Each row is a point on a tangle of strands that fork and nearly touch. The rows are in no order.
Two points are linked if the straight distance between their rows is under 144. Some points are linked to none.
z_547: 16  34  29  -33  -7  12  32  14  62  64  -81  -2  -50  -57  33  23  -9  -4  35  9  -25  12  0  22  -43
z_812: 18  14  8  32  15  20  29  9  21  50  -49  -49  32  -15  30  5  27  51  -4  -5  47  -61  10  -59  -8
z_375: -62  -25  -34  6  11  -24  -25  9  1  -48  -7  35  7  6  14  -18  45  18  -40  37  -17  -72  -38  41  83
z_128: -41  2  4  3  -12  36  -1  48  -30  48  -17  27  -10  59  -62  39  -22  -42  21  -46  11  49  25  15  -12
z_515: 1  -9  46  54  -23  17  32  42  -54  -9  38  -14  19  15  34  8  -19  -30  -101  -51  -29  15  42  -26  0
z_858: -6  -23  -14  -38  -29  -6  4  -16  32  40  4  -17  34  -47  4  30  -42  -15  33  25  -1  29  -65  7  45
z_147: -41  -21  -25  15  3  -16  -2  10  9  70  -24  32  48  34  -13  76  -59  -18  -44  -9  -3  -39  -32  -20  52
z_543: -58  5  25  -53  -37  -30  -38  3  42  30  -37  -27  62  67  -7  -10  -32  -49  2  8  -16  56  37  -24  -21
z_11: -2  45  40  -18  7  -34  -29  -19  -32  -30  24  -38  -3  17  -10  -69  65  17  41  24  -11  32  7  46  12
z_622: 17  56  -30  -43  68  -26  22  -18  -10  -23  9  8  -11  3  -19  11  40  39  30  -10  39  -18  -9  -6  58
z_119: -42  9  -21  -64  -22  4  -7  7  49  50  -30  15  -21  -24  12  8  -58  -56  29  22  -56  43  -34  10  59
z_371: 28  30  18  7  6  -69  33  -20  -44  -21  37  0  -83  -39  46  17  -28  -4  -65  -11  -37  -13  11  58  -6
z_345: -16  53  -1  -5  18  -15  -26  43  -36  59  -16  -4  -57  36  -13  27  -30  -25  4  -42  4  17  -14  33  -15
z_208: -2  30  78  -32  -16  -36  -15  25  28  52  -34  -39  52  70  -37  4  -4  -51  -7  24  -60  35  15  -20  -34
z_939: 46  28  -41  -20  16  20  -26  0  -23  -50  25  8  -71  18  -5  -86  55  -5  16  30  -39  -14  -10  7  5
z_628: -30  -5  12  26  -51  -5  5  -40  -47  27  16  -47  45  16  8  16  -15  15  11  -36  88  63  43  22  -44
z_19: 36  55  -47  -9  59  33  11  34  -18  8  -8  -10  -29  19  -6  -24  47  3  43  0  18  11  21  -87  7
z_692: -17  -78  21  75  -41  9  29  -1  -45  -26  55  8  45  0  -19  3  22  -1  -60  -7  -26  -47  13  -15  45
z_880: 8  -16  -6  60  -21  3  -26  42  -39  -13  39  -24  16  -4  71  -18  -35  -28  -98  0  -20  -6  -5  -39  -12
z_730: 76  63  -50  -11  49  5  26  13  -39  40  16  14  -89  17  -23  -7  -12  -14  19  -1  -12  -4  7  -65  16
z_941: -21  -35  0  2  4  -16  -2  14  6  16  -8  19  2  -8  -30  69  -45  -12  -39  -11  -14  -39  -59  33  59
z_16: 8  40  -30  -2  54  -7  6  3  -37  1  28  -20  24  41  -33  -6  60  14  39  14  22  -15  -7  -59  61
z_219: 54  81  37  -53  41  -57  0  -18  27  31  -6  -34  -1  16  -29  20  27  19  31  10  -13  -35  -39  24  -1
z_632: 65  29  -44  0  -6  12  -2  -17  -43  23  14  6  -74  46  -34  -36  22  -20  27  33  -31  -14  -18  -13  -11
z_242: 34  47  -5  -2  30  -27  8  -23  -40  -62  30  2  -29  -17  29  -76  95  32  35  48  0  2  13  34  9
z_689: 20  -60  -18  -19  -71  71  18  -48  25  -8  -34  -38  -22  -23  -6  6  16  -10  -7  5  55  2  -3  20  -40
z_985: 26  -7  -22  35  18  12  19  23  -19  33  -17  64  -21  19  -43  72  7  -45  29  69  -47  -15  -27  -37  -14
z_740: -22  -20  84  -21  -18  -67  -69  7  -29  -4  45  -54  54  56  -76  -30  -25  -15  19  -32  18  96  7  44  36
z_836: -13  -36  19  10  -56  39  -29  19  31  39  -40  -19  18  7  -10  8  -36  -9  15  -22  22  25  2  9  -89
z_742: 25  10  32  47  29  1  60  56  -16  -12  -2  10  -8  -11  40  45  2  -17  -77  -23  -33  -17  45  -49  -23
z_333: -11  40  -44  -41  5  5  15  -65  21  -62  -3  45  -34  12  36  -20  8  25  44  -14  30  35  55  45  -57
z_364: -38  -51  -12  -31  -46  63  20  -5  48  -9  -47  39  -6  -14  -40  32  42  -25  70  36  3  13  5  35  -26
z_118: -17  -20  2  -64  -23  32  5  -40  45  15  -32  2  -12  30  -63  0  -43  30  28  -61  22  -5  4  41  2
z_215: 9  41  69  5  3  -28  24  40  4  56  -12  -33  25  15  -5  31  -7  -32  -8  -8  -45  21  2  -8  -14
z_580: 16  -23  -17  32  -55  27  21  -15  -4  18  27  11  45  40  16  2  -40  -31  -34  -10  -20  6  31  -51  -72
z_899: 19  10  -18  -35  -9  52  6  -30  20  -45  29  -30  8  8  43  -50  1  -36  -4  -4  -16  60  56  -58  5
z_764: 21  79  18  -31  27  -42  11  -4  30  16  -22  -59  -10  -19  75  -37  52  22  -17  23  -18  -20  34  -26  32
z_377: 8  3  56  28  11  -43  1  8  -54  -6  30  -52  -21  -36  11  -11  15  25  -43  -15  -3  -21  -25  51  60
z_95: -25  -14  -18  24  29  29  17  59  -22  12  -4  83  -23  34  -64  70  -17  -46  28  -15  -36  14  -3  -16  7
z_289: 41  5  9  1  5  -39  6  -29  -7  4  25  13  0  29  -66  -22  33  60  67  5  -11  -47  -41  57  -31
z_465: 25  -5  -7  -28  -16  23  -24  -3  20  -17  7  9  -11  7  -42  -49  15  29  72  -4  -5  5  -28  29  -44
z_798: -17  -5  24  0  -5  26  22  -12  58  1  -55  -47  48  -34  49  -32  62  74  7  2  44  -46  36  -16  -3
z_704: 3  -3  -57  -47  -2  47  -14  -39  7  -42  23  -12  -25  -23  40  -23  -30  -27  0  -8  23  54  8  -39  48
z_705: 33  13  -46  -25  29  -67  16  -36  -7  -20  56  57  -58  -82  42  -53  -47  45  17  27  -33  -14  -22  13  18
z_328: 32  3  -33  -26  18  -34  10  -47  -23  -69  56  27  -36  -106  60  -17  -19  8  5  36  11  45  -33  33  26
z_557: 40  24  36  54  -2  -11  35  42  -15  60  -14  -12  16  -5  30  33  -1  -28  -45  22  -45  -13  8  -37  -36
z_79: -78  -3  9  37  50  13  -12  -34  -23  -91  16  32  21  -7  25  -6  -17  29  -12  -71  37  36  75  52  85
z_943: 9  5  -67  -25  10  -36  14  -35  26  32  20  52  -52  -67  45  -15  -102  32  6  -5  -10  -18  -15  -16  -10
z_393: 27  17  34  -46  28  28  -7  -27  59  -73  26  0  14  -32  31  -110  16  72  41  -40  -13  -6  24  -2  16
z_102: 15  -49  9  64  -67  28  -20  5  5  14  14  12  56  45  8  -11  -29  -27  -66  10  -51  -46  -15  -33  -63
z_702: 22  35  15  -29  27  20  -18  -43  32  -99  44  -16  26  5  42  -84  12  19  25  -26  -10  43  56  -19  -15
z_925: -9  -14  26  -21  -18  50  11  -4  33  50  -38  -12  17  76  -72  8  -49  19  -17  -94  21  -30  25  -4  -21
z_415: -15  -24  29  14  12  10  -20  46  59  -62  -10  -1  77  -24  30  -22  88  8  6  55  -24  -44  -16  -27  -13
z_271: -4  -56  -42  27  -36  98  -2  -4  11  -16  -58  1  -34  -9  -8  28  37  -11  -26  12  58  -40  1  -9  -43
z_779: -55  -36  7  39  14  3  -34  -16  -32  -99  39  12  20  -7  24  -20  20  23  -31  -24  23  11  18  67  42
z_116: -36  -9  87  25  -9  -23  -14  58  -37  21  28  -31  61  59  -75  12  32  -15  -6  -30  -4  26  26  14  8
z_314: -27  -55  -33  -31  -47  82  31  -41  49  -23  -35  16  -6  -54  -16  7  37  13  64  8  60  20  15  15  -14
z_884: -40  -29  -44  -47  -30  52  0  5  60  8  -58  57  -30  -18  11  11  -25  -42  37  30  -36  17  -19  6  12
z_576: 23  -41  -20  42  -23  13  -47  29  1  -59  41  10  2  12  27  -24  -36  -12  -59  -5  -49  -36  -40  -11  -44
z_279: -3  3  -69  37  35  -39  -13  3  -12  -49  -5  64  -12  27  20  21  40  5  -22  63  1  -68  -11  -3  -48
z_127: 21  15  -17  -71  -23  25  -3  -43  60  -30  -26  21  -34  9  -18  -30  10  13  54  4  9  24  7  45  -76
z_338: -49  -49  -51  42  1  -7  -6  25  -38  -14  48  42  24  -30  21  13  -20  2  15  2  11  25  -14  -13  38
z_58: 20  -6  -15  -39  -3  68  12  4  39  -41  -49  -13  -53  0  18  29  5  -42  -71  -12  -4  -13  4  -16  12
z_601: -26  -11  46  -25  -37  4  -44  1  2  43  -20  -49  31  85  -65  -33  -40  14  -26  -75  40  14  32  7  -27
z_815: 15  7  25  10  41  -63  8  4  -30  -36  34  -3  -63  -56  31  -10  -24  28  -72  -23  -26  -51  -20  28  41
z_124: 45  76  38  -23  14  -22  26  16  31  56  -52  -52  -45  -43  42  5  46  -5  6  35  -21  -4  12  0  -11
z_467: -6  10  -81  -45  14  -36  -6  -42  48  63  -17  51  -42  -74  26  -34  -74  54  33  8  6  -61  -56  -3  21
z_828: -46  -10  25  -36  -3  -21  -68  8  2  -36  44  -14  58  35  -50  -23  -5  -21  56  -13  19  91  2  16  23
z_706: 45  7  23  40  38  -30  -34  57  -68  16  39  -51  -31  -52  -14  -1  3  21  -24  -19  18  -22  -71  14  23
z_887: -23  -32  -59  60  9  11  14  4  4  -36  -30  48  9  3  29  10  73  27  -11  51  26  -84  34  -27  -41
z_560: -38  -4  93  3  12  -60  -31  -2  -27  -29  30  -55  68  62  -56  -20  37  11  -4  -26  8  27  28  46  38
z_933: 35  16  21  40  59  27  2  68  -6  19  -39  -52  -2  -35  19  19  35  28  -32  -2  40  -56  -17  -63  13
z_8: 44  49  20  -30  18  -55  27  -56  -13  -53  53  -5  -45  -57  63  5  -15  -19  -21  11  -27  43  8  41  27
z_781: 0  84  23  -84  68  -50  -2  -15  32  -14  -11  3  -26  2  -12  19  21  20  24  -28  14  0  -19  50  21
z_172: -2  -12  -17  -11  -3  16  38  -9  -2  -19  -9  21  -52  -24  16  -28  -9  23  8  -19  -20  -7  23  22  21
z_793: 21  -25  19  -22  -66  59  10  -27  10  27  -42  -50  -5  3  -35  46  3  -47  -9  11  53  41  4  -2  -71
z_955: 12  28  47  -27  3  -57  22  -13  18  19  11  -5  46  24  -63  28  29  28  76  20  -19  5  -35  42  -30
z_809: -56  -56  34  80  -30  -1  2  -9  -39  -81  45  3  48  9  29  6  33  -1  -53  -12  -2  -3  55  34  0
z_966: -32  -55  -56  43  -9  51  24  9  -8  -21  -36  33  -12  2  8  30  25  -1  -30  8  30  -53  28  -36  -4
z_687: -21  67  17  -35  50  -50  0  18  -27  9  -6  19  -77  -18  1  42  -17  7  3  -43  0  11  -12  69  14
z_741: 22  -50  -47  49  -55  18  27  -34  -2  74  -17  27  0  -34  22  34  -57  -24  -9  58  -4  -19  -27  -39  -19
z_958: 18  -71  -4  72  -14  7  51  15  -27  22  16  16  14  -27  7  5  -38  24  -69  -1  -14  -65  8  -53  17
z_173: 14  -2  -43  4  34  -9  19  22  7  -24  -26  74  -41  -3  -22  42  36  -13  18  56  -27  -32  -28  14  -17
z_789: -55  -16  -16  15  1  -9  -87  27  -31  -49  63  -13  47  35  0  -14  4  -44  28  -1  34  98  -9  10  10
z_462: 26  -9  -56  36  37  -6  0  22  -29  44  11  28  3  -3  -26  34  -13  -6  16  46  7  -29  -48  -70  27
z_476: -33  -44  -2  49  -64  52  -20  25  13  53  -6  15  67  35  -8  4  -52  -20  -4  -45  30  28  30  -40  -92
z_630: 49  -16  -37  -9  -25  6  10  -44  27  65  -33  13  -17  -46  -4  57  -48  -27  24  55  -6  -18  -68  -10  1
z_784: 35  9  -23  30  40  -11  -17  29  -33  30  -17  -20  -32  -33  -9  36  6  16  -2  23  41  -38  -60  -21  8
z_495: 15  -78  -13  65  -49  21  42  19  -16  73  10  34  22  -68  28  24  -92  -19  -58  8  -22  -3  -21  -55  8
z_121: 5  -23  -56  40  30  5  -13  10  5  66  -32  57  7  13  -15  56  -72  3  -31  16  4  -73  -47  -68  19
z_361: -23  29  67  -21  14  -19  6  -5  54  -23  -29  -60  51  -31  61  -55  66  49  4  10  6  -13  42  4  18
z_546: -40  26  -22  -59  -37  -10  -17  -33  26  54  -24  -43  39  30  14  -9  -21  -37  39  27  24  74  9  -38  -3
z_930: -29  23  2  -5  -12  -14  22  -68  -1  -54  17  10  16  20  34  -12  10  -1  38  -6  7  67  77  37  -35
z_233: -19  20  65  3  35  -44  -30  -17  -41  -54  55  -35  42  15  -28  -29  44  29  25  -11  7  38  -3  62  66
z_232: -18  -34  80  9  -22  6  -61  65  -21  43  -14  -39  35  71  -102  -1  0  -10  -5  -56  21  25  1  25  -18

Follow the links from the first point to the second, and from the first to the third. Name the last point that the two ways share.
z_880; z_364; z_462 -> z_689
z_364; z_933; z_941 -> z_462
z_124; z_692; z_622 -> z_985
z_741; z_836; z_784 -> z_689
z_11; z_764; z_941 -> z_462
z_730; z_147; z_314 -> z_985
z_887; z_930; z_828 -> z_781
z_632; z_361; z_8 -> z_784
z_116; z_689; z_930 -> z_781

A fork is a point with three links, a tip a point with one. Leave the first point through the second and follow the links. Name the first fork or tip that comes.
z_467; z_943 -> z_784
z_557; z_742 -> z_689
z_314; z_364 -> z_79
z_102; z_576 -> z_546
z_11; z_242 -> z_781

A fork is a point with three links. Follow the links from the first point to the second and name the forks in between, in order.
z_941; z_764 -> z_462, z_784
z_219; z_836 -> z_781, z_985, z_689
z_815; z_925 -> z_784, z_462, z_985, z_781, z_560
z_462; z_465 -> z_985, z_781
z_812; z_271 -> z_784, z_462, z_985
z_576; z_941 -> z_689, z_985, z_462
z_124; z_632 -> z_784, z_462, z_985, z_781
z_242; z_955 -> z_781
z_371; z_742 -> z_784, z_462, z_985, z_689
